Each row is a point on a landscape with many valleys, with its height.
A ball rolls from a point to the lowest of its 3 nearest points, and stops where none of them is lower. Distance is the straight distance between rows; heights are no part of it.
(507): [128 108 165 176 119 185 123 124 149]  (h 395)
(91): [113 130 126  97 162 106 150 161 119]  (h 484)
(658): [129 126 196 171 141 173 153 117 181]  (h 316)
(322): [157 174 115  79 103  69 106 124 122]  (h 231)
(360): [116 114 191 157 183 127 171 137 168]  (h 698)
(469): [155 165  99  86  89  89 104 111 116]  (h 157)
(214): [143 149  80 107  80 114  99  93 104]  (h 478)
(16): [143 154  93  91  95 102 107 113 110]  (h 116)
(504): [127 117  84 136  89 149 104 114 104]  (h 827)
(15): [104 112 146 113 194  89 175 161 129]  (h 847)
(512): [125 106 167 169 136 173 127 132 151]  (h 266)
(289): [124 113 184 163 153 159 148 130 167]  (h 232)
(53): [120 118 197 161 169 140 170 127 180]  (h 384)
(739): [111 118 134 105 165 108 150 159 123]  (h 644)
(528): [134 137  81 111  86 131 103 106 102]  (h 544)
(82): [145 164 106  82 109  90 115 129 117]  (h 263)
(519): [137 166 114  76 124  85 126 141 116]  (h 264)
(106): [172 184 130  80 109  47 103 125 127]  (h 339)
(74): [123 108 122 131 134 152 124 142 121]  (h 593)
(220): [122 123 106 109 121 132 122 141 114]  (h 308)
(171): [125 112 104 131 114 151 112 131 113]  (h 526)
(262): [120  99  93 178  85 179  93 102 107]  (h 715)
(166): [174 178 122  85  99  55  95 114 124]  (h 258)
(243): [118 127 122 100 147 116 137 153 119]  (h 598)
(375): [131 116 166 192 105 194 117 111 153]  (h 520)
(701): [148 170 113  76 115  72 119 131 120]  (h 251)
(550): [107 102 172 142 204  88 190 150 149]  (h 828)
(168): [124 160 123  75 152  76 150 159 114]  (h 303)
(637): [116 115 125 115 144 132 135 153 123]  (h 646)
(470): [108 107 158 130 192 105 170 157 144]  (h 879)
(339): [168 175 111  86  92  72  98 112 117]  (h 199)
(562): [127 106 148 185 109 188 111 118 139]  (h 540)
(459): [123 103  99 154 102 168 106 120 113]  (h 738)
(405): [126 104 130 176 107 180 105 125 129]  (h 639)
(676): [136 173 125  72 134  68 137 149 122]  (h 279)
(428): [166 170  96  96  78  84  93  96 112]  (h 236)
(211): [131 133 189 188 112 197 137 103 174]  (h 582)
(557): [125 121  60 151  74 154  91  80  96]  (h 790)
(454): [119 100 105 181  95 181  97 111 115]  (h 710)
(273): [111 111 144 121 167 124 150 155 133]  (h 807)
(471): [122 103 130 150 126 165 116 133 127]  (h 468)
(462): [153 184 120  76 115  59 116 132 119]  (h 262)
(455): [115 105 167 142 180 128 161 148 148]  (h 511)
(189): [121 104 154 154 138 162 127 137 139]  (h 335)
(238): [122 119 102 115 114 142 117 135 114]  (h 352)
(373): [134 142  63 133  69 140  95  73  96]  (h 786)
(295): [121 108 187 159 168 149 157 133 170]  (h 265)
(649): [136 143  70 123  76 128  97  86  99]  (h 740)
(444): [119 104 179 154 173 139 154 146 156]  (h 147)
(384): [131 137 194 177 126 187 147 103 178]  (h 487)
(765): [118 144 123  84 153  92 149 156 117]  (h 348)
(197): [122 103 156 152 150 157 136 142 140]  (h 357)
(258): [128 139 106  92 128 114 123 142 116]  (h 299)
(450): [111 104 175 148 198 109 180 149 159]  (h 794)
(266): [110 115 143 114 178 109 157 158 129]  (h 837)
(722): [130 133  97 102 111 128 114 131 110]  (h 235)
(760): [126 115  75 142  86 153  99 103 102]  (h 796)
(236): [121 103 139 150 134 164 120 141 132]  (h 380)
(303): [112 132 129  96 170  93 158 161 120]  (h 457)
(451): [125 100 128 159 116 172 113 130 124]  (h 575)
(278): [105 109 156 123 198  92 181 160 135]  (h 836)
(423): [119 112  74 153  82 164  97  93 102]  (h 791)
(569): [125 125  54 150  72 150  94  67  91]  (h 789)
(212): [146 156  88  97  89 102 105 105 108]  (h 58)
(355): [106 108 164 131 207  84 193 156 138]  (h 829)
(517): [127 114 181 171 143 169 139 127 161]  (h 194)
(585): [141 145  82  98  89 118 106 112 108]  (h 261)

Where does a ball stop that starts at each point below?
(262) -> (517)
(53) -> (517)
(528) -> (212)
(760) -> (212)
(519) -> (212)
(459) -> (722)
(462) -> (212)
(189) -> (517)
(211) -> (517)

Call two points neighbours if one is among the 3 nearest of the other. Go from one point of each pair to the other, from neighbour to neighbour, staying as low as possible. Name the highest point that can't be avoided.
(722) and (444) -> (74)
(212) and (444) -> (243)
(517) and (444) -> (295)

Two balls start at each pair of points below. Name the first point that both come to, or write never.
(197) and (375) -> (512)
(471) and (562) -> (512)
(451) and (507) -> (512)
